Each row is a point on a landscape with many valleys, with its height.
From any point a ball takes the steepest step (drop divided by distance) to one of its 2 nearest points. It stops when none of these is lower. Distance is the straight distance between rows; heights are no part of it.
<732>: [121 174 103  66 150 154 131 112 138 157  34 144  87 165 134 143  88 122
 155 145 165 134 203]  (h 115)
<835>: [143  79 158 200 143 143  98 105 142 115 169  83 140 104 177 129 150 121
 144 163 139 103  96]  (h 751)
<692>: [148  93 156 141 165  88 146 155 143 134 162 101 155 109 126 146 171 113
  94 100 105 160 135]  (h 197)
<910>: [125 125 138 123 142 107 110 107  93 177  80 102  89 101 154 172 122 161
 135 150 159 147 172]  (h 519)
<737>: [133 133 168 187 109 146 178 132 110  70 170 153 105 145 204  85  84 127
 124 103 154  84 137]  (h 686)
<580>: [113 139 102  81 151 183 120 140 158 144  46 144 107 181 146 150  97 112
 175 166 172 122 186]  (h 156)
<149>: [128 134 152 161 122  69 135 117 129 101 206 113 175  85 121 103 125 104
  90  83 110 124 124]  (h 750)
<480>: [141 141 155 120 172 102 142 107 120 168  84  93 114  82 175 158 132 155
 133 129 150 159 186]  (h 482)
<106>: [112 111 134 128 124  65  89 115 124 134 201  80 164 102 106 133 159 133
  76 127 132 117 156]  (h 408)
<679>: [111  78 108 156 110 133  67  98 124 137 150  94 131 106 126 139 112 120
 158 194 151  77 127]  (h 780)
<410>: [ 77 155  94  84 180 191  93 116  96 166  56 142  95 157 127 147 157 131
 149 194 102  82  93]  (h 588)
<300>: [144  98 107 151 116 104 101 131 117 132 156 118 111 117 113 157 156 120
  97 124 111 151  90]  (h 580)
<3>: [154 137 135  96 159  83 168 165 123 110 130 109 108 129 114 153 162 115
  81  75 132 186 165]  (h 419)
<122>: [103 136 105 129 174 195 129 109 102 157  58 155  74 166 144 127 159 133
 174 169 118  88  69]  (h 602)
<774>: [118 166 105 128  97 110 119  78 125 120 134 120 130  97 101 116 101 157
 123  95 121 125  79]  (h 845)
<707>: [118 135 110  80  95 126  91 131 156 152 106  92 169 105  65 146 116 169
 119 127 101 135  99]  (h 402)
<259>: [136  73 127 173 100 149  97 111 135 112 161 101 147 106 134 120 116 122
 160 173 139  89  90]  (h 763)
<642>: [141 107 161 157 107 134 150 150 162  99 169 121 199 117 119  90 130 104
 162 152 108 112 127]  (h 717)
<607>: [115 114 112 123 149 152  84  99 103 185  56 119  89 123 148 183 124 152
 151 172 155 134 136]  (h 551)
<796>: [126 138 117 126 125 158 124  96 113 153  88 137 126 120 155 110  80 154
 184 145 153  98 107]  (h 865)
<337>: [104 100  83 118 108 156  64 106 135 142 121 117 148 130 115 146  97 133
 157 197 136  82 100]  (h 795)
<585>: [152  76 114 160 132 122 127 162 118 112 160 146 120 143 118 139 173 104
  99 134 117 160 113]  (h 620)
<44>: [107 107  88 148  95 125 104 148 113  96 176 180  71 171  90 115 163  99
  98 158 112 117  96]  (h 323)
<159>: [138 140 154 155 112 106 177 153 148  80 208 148 178 134 127  70 119  86
 118 107  97 121 153]  (h 662)
<869>: [105 130 109 161 116 149 123 149 124  96 161 198  80 184  98 101 155  90
 106 166  82 108  52]  (h 272)
<593>: [135 158 152 175 132  94 189 134  93  68 183 164 110 136 157 108 105  97
  76  60 136 136 149]  (h 800)
<731>: [ 73 114  81 110 150 190  76 142 125 171  93 140 117 170 121 150 164 112
 160 202 104  75  85]  (h 604)
<511>: [157 107 144 131 141 153 141 146 155 143  94 115 150 117 143 150 129 128
 180 132 140 144 130]  (h 324)
<339>: [161 156 139 113 122 135 189 150 163  98 125 151 157 132 120 100 113 123
 142  76 128 165 144]  (h 431)
<215>: [129  99 168 131 170  68 111 136 141 139 197  74 179  97 124 136 178 111
  75 107 112 140 138]  (h 312)
<898>: [101 129 124 104 110  93 132 168 111 102 188 151 148 144 100 120 144 118
 100 127 141 124 209]  (h 670)
<318>: [172 103 145 143 168 119 168 161 158 114 129 123 129 128 132 135 160  92
 121  99 119 179 134]  (h 305)
<667>: [145  88 149 186 129  87 148 138 141 100 207 106 168  98 115 118 160 100
  83 116 104 136 100]  (h 719)
<397>: [ 98 126 102 109 156 168  59 105  85 181  59 134  89 142 135 164 134 145
 153 190 130  94 104]  (h 572)
<727>: [120 155 141 161 121  67 154 125  91  90 209 138 139 113 117 113 110 109
  79  70 127 124 147]  (h 776)
<55>: [114 138 109  92 117 204 131 135 145 122 100 173 130 168 135  97  92 138
 181 165 143  92 144]  (h 639)
<301>: [126 123 163 150 150 101 163 147 128  95 183 150 145 142 155  87 148  86
 124 108 147 107 206]  (h 593)
<518>: [127 186 113  69 128 128 149  98 114 164  29 140 103 118 137 139  86 148
 149 122 162 143 193]  (h 160)
<644>: [ 88 132 137  92 115  96 118 154  97 122 159 124 135 136 125 133 124 133
 128 135 172 121 240]  (h 708)
<808>: [172  86 157 161 176 163 143 149 179 141  93 101 140 118 153 162 177 119
 161 116 128 170 117]  (h 386)
<560>: [124 138 116  72 123 113 112 128 141 162  72  76 167  98  86 181 116 179
 127 100 112 164 111]  (h 364)
<267>: [125  95 108 132 129  91  70 101 102 150 129  89  96 103 112 191 153 139
  89 139 112 145  80]  (h 539)
<764>: [129 166 128  97 107 109 125 101  99 132 124 133 127  96 118 135 102 157
 121 102 140 130 162]  (h 762)
<881>: [142 143 105 107 122 151 155 147 160 112 109 154 118 160 115 108 138 113
 130  99 115 162 129]  (h 466)
<542>: [155 143 119  96 133 100 145 133 113 145 100 122  95 129 114 158 136 142
  83  73 132 202 152]  (h 363)
<765>: [ 98  97 100 124 126 192  76 138 132 137 118 158 107 189 134 118 139 116
 168 217 128  61  98]  (h 619)
<439>: [137 143 181 196 129 138 177 111 117  99 160 115 137 116 225  91  83 139
 138 100 150  84 103]  (h 704)
<479>: [129 143 145 127 141  74 165 139  97 104 184 152 117 138 145 121 147 101
  90  91 155 138 199]  (h 543)
<58>: [ 97 158  89  55 124 155 101 109 131 170  58 123 145 124  94 134 108 172
 133 124 109 131 113]  (h 817)
<428>: [133 172 145  92 106  93 140 133 126 119 148 125 164 105  95 117 102 152
 118  75 134 137 181]  (h 782)
<828>: [133 154 122 147 109 132 122  64 113 135 110 116 126 108 136 105  94 151
 164 124 146 114  76]  (h 856)
<784>: [144 105 172 162 141 109 160 151 159 102 194 126 184 115 122  90 139  92
 110 125  92 126 114]  (h 690)
<706>: [115 109  91 101  90 128  66 116 175 128 113  86 155 107  67 145 133 140
 110 160  96 108  59]  (h 437)
<417>: [156 137 141  89 155 158 134 125 158 163  56  95 163 118 158 147 115 141
 179 123 147 157 157]  (h 268)
<271>: [138 160 133  73 137 130 136 102 124 162  65 106 137  99 137 145  84 168
 160 115 155 139 168]  (h 212)
<197>: [145 114 136 154 105 120 157 178 130  73 193 190 125 154 112 104 141  82
  92 124 114 136 126]  (h 439)
<622>: [144 146 150 185 112 124 170 132 124  86 151 158 112 135 143  95  97 115
 105  71 136 139 120]  (h 816)
<541>: [146 142 138  96 154 116 169 146 157 122 111 108 159 116 119 117 142 119
 133  81 124 175 177]  (h 383)
<281>: [139 103 124 130 130 160  96  98 125 161 105  99 141 113 158 140  95 149
 191 175 158  93 110]  (h 874)
<358>: [135 141 120  91 125 113 114 106 118 183  55  88 118  90 123 170 122 183
 121 115 128 159 107]  (h 325)
<501>: [101 193 102  45  92 142 112 112 128 147  88 152 136 130  77 114 102 164
 118 103 109 135 115]  (h 825)
<633>: [119 151 114  89 131 190 140 134 155 132  78 173 118 172 117  95 123 130
 166 139 115 120 109]  (h 627)
<598>: [103 135  99  94 115 148  79 120 126 158  92 126 133 131 102 150 105 152
 156 155 129 106 115]  (h 806)
<257>: [109 145 116  93  99 110 117 140  95 133 132 141 127 126  95 148 111 153
 113 130 158 124 195]  (h 739)
<418>: [127 126 145 104 146  64 149 158  96 117 170 124 125 128 118 135 165 113
  60  82 132 174 188]  (h 481)
<508>: [141 134 132 141 122 136 177 173 150  82 137 181 103 175 126 101 129  88
 111 103 112 148 126]  (h 483)
<564>: [173  76 168 181 178 145 160 153 162 115 136 114 146 122 160 131 167 103
 133 113 113 171  96]  (h 373)
<467>: [115 193  99  85  86 128 118  88 124 123 123 140 135 121  71 109  95 166
 111  76 102 146  81]  (h 834)
<762>: [134  77 137 163 114 146 116 143 162 123 168 115 176 118 132 122 138 112
 159 181 114 100 125]  (h 741)
<248>: [112 133 157 133 111  96 154 157 116  92 214 155 164 127 121  79 128 107
 113 126 140  96 185]  (h 630)
<101>: [143 146 126 141 143 114 121  93 108 171  77 110  84 104 136 159 136 158
 120 100 121 172  79]  (h 276)
<289>: [149 159 162 118 169  87 159 123 131 145 104  94 141  95 145 124 136 137
 113  89 134 173 189]  (h 434)
<618>: [119 136 120 125 100 181 138 130 118 110 111 182  91 180 156  83 114 124
 168 148 151  88 140]  (h 653)
<98>: [127  90 137 143 133 129 122 171 130 130 161 109 153 120 132 139 158 117
 134 157 139 117 161]  (h 770)
<268>: [138 129 135 158 136 109 106  66  88 167 106  80 105  77 153 166 119 174
 121 132 136 156  85]  (h 214)
<538>: [117  91 111 156  77 115 119 170 132  79 198 173 120 169  98 102 140  80
  95 166  96 109 122]  (h 382)
<849>: [104 116  91 132 106 160  87 103 173 145 125 105 140 140  95 125 126 127
 147 167  96 108  44]  (h 464)
<745>: [132 128 146 156 101 161 159 149 124  85 142 176  71 159 195  89  95 123
 149 137 167  80 136]  (h 669)
<332>: [153 106 170 204 120 137 145 112 131 107 174 106 136 108 189 111 116 130
 143 135 146  76  93]  (h 726)
<421>: [130 102 129 130 122  69  82 112 102 147 155  66 128  95 104 177 158 152
  90 125 133 140 134]  (h 485)
<340>: [120 138 119 184 111 149 153 139 150  85 147 181  89 176 116  87 134  82
 101 129  54 115  24]  (h 230)
<395>: [150 166 109 114 131 107 149 108 115 146  66 138  70 132 121 153 136 156
 106  75 110 194 111]  (h 320)
<204>: [112 129 116 131 143 176 128 132 131 137  75 170  89 169 145 126 137 132
 159 145 118 111  97]  (h 614)

Two balls start at each pair of points below. Name the first point that both come to, or write never.
<706> / <764> | <101>
<731> / <633> | <410>
<204> / <765> | <410>

Call two points neighbours if one is among the 2 nearest of the other. Go from one point of each pair to the other, from neighbour to neighbour, staying as low as possible. Name the highest point that can't be avoided.
<732> / <692> | <808>
<268> / <340> | <259>
<340> / <541> | <508>

Write out the way that a ball takes from each point below.
<835> | <332> <439> <737> <745> <618> <55> <633> <204> <122> <410> <397> <607> <910> <480> <289> <541>
<300> | <267> <421> <106> <215> <692>
<508> | <197> <538> <44> <869> <340>
<428> | <257> <644> <898> <248> <301> <479> <418> <3> <542> <395> <101> <268>
<159> | <248> <301> <479> <418> <3> <542> <395> <101> <268>
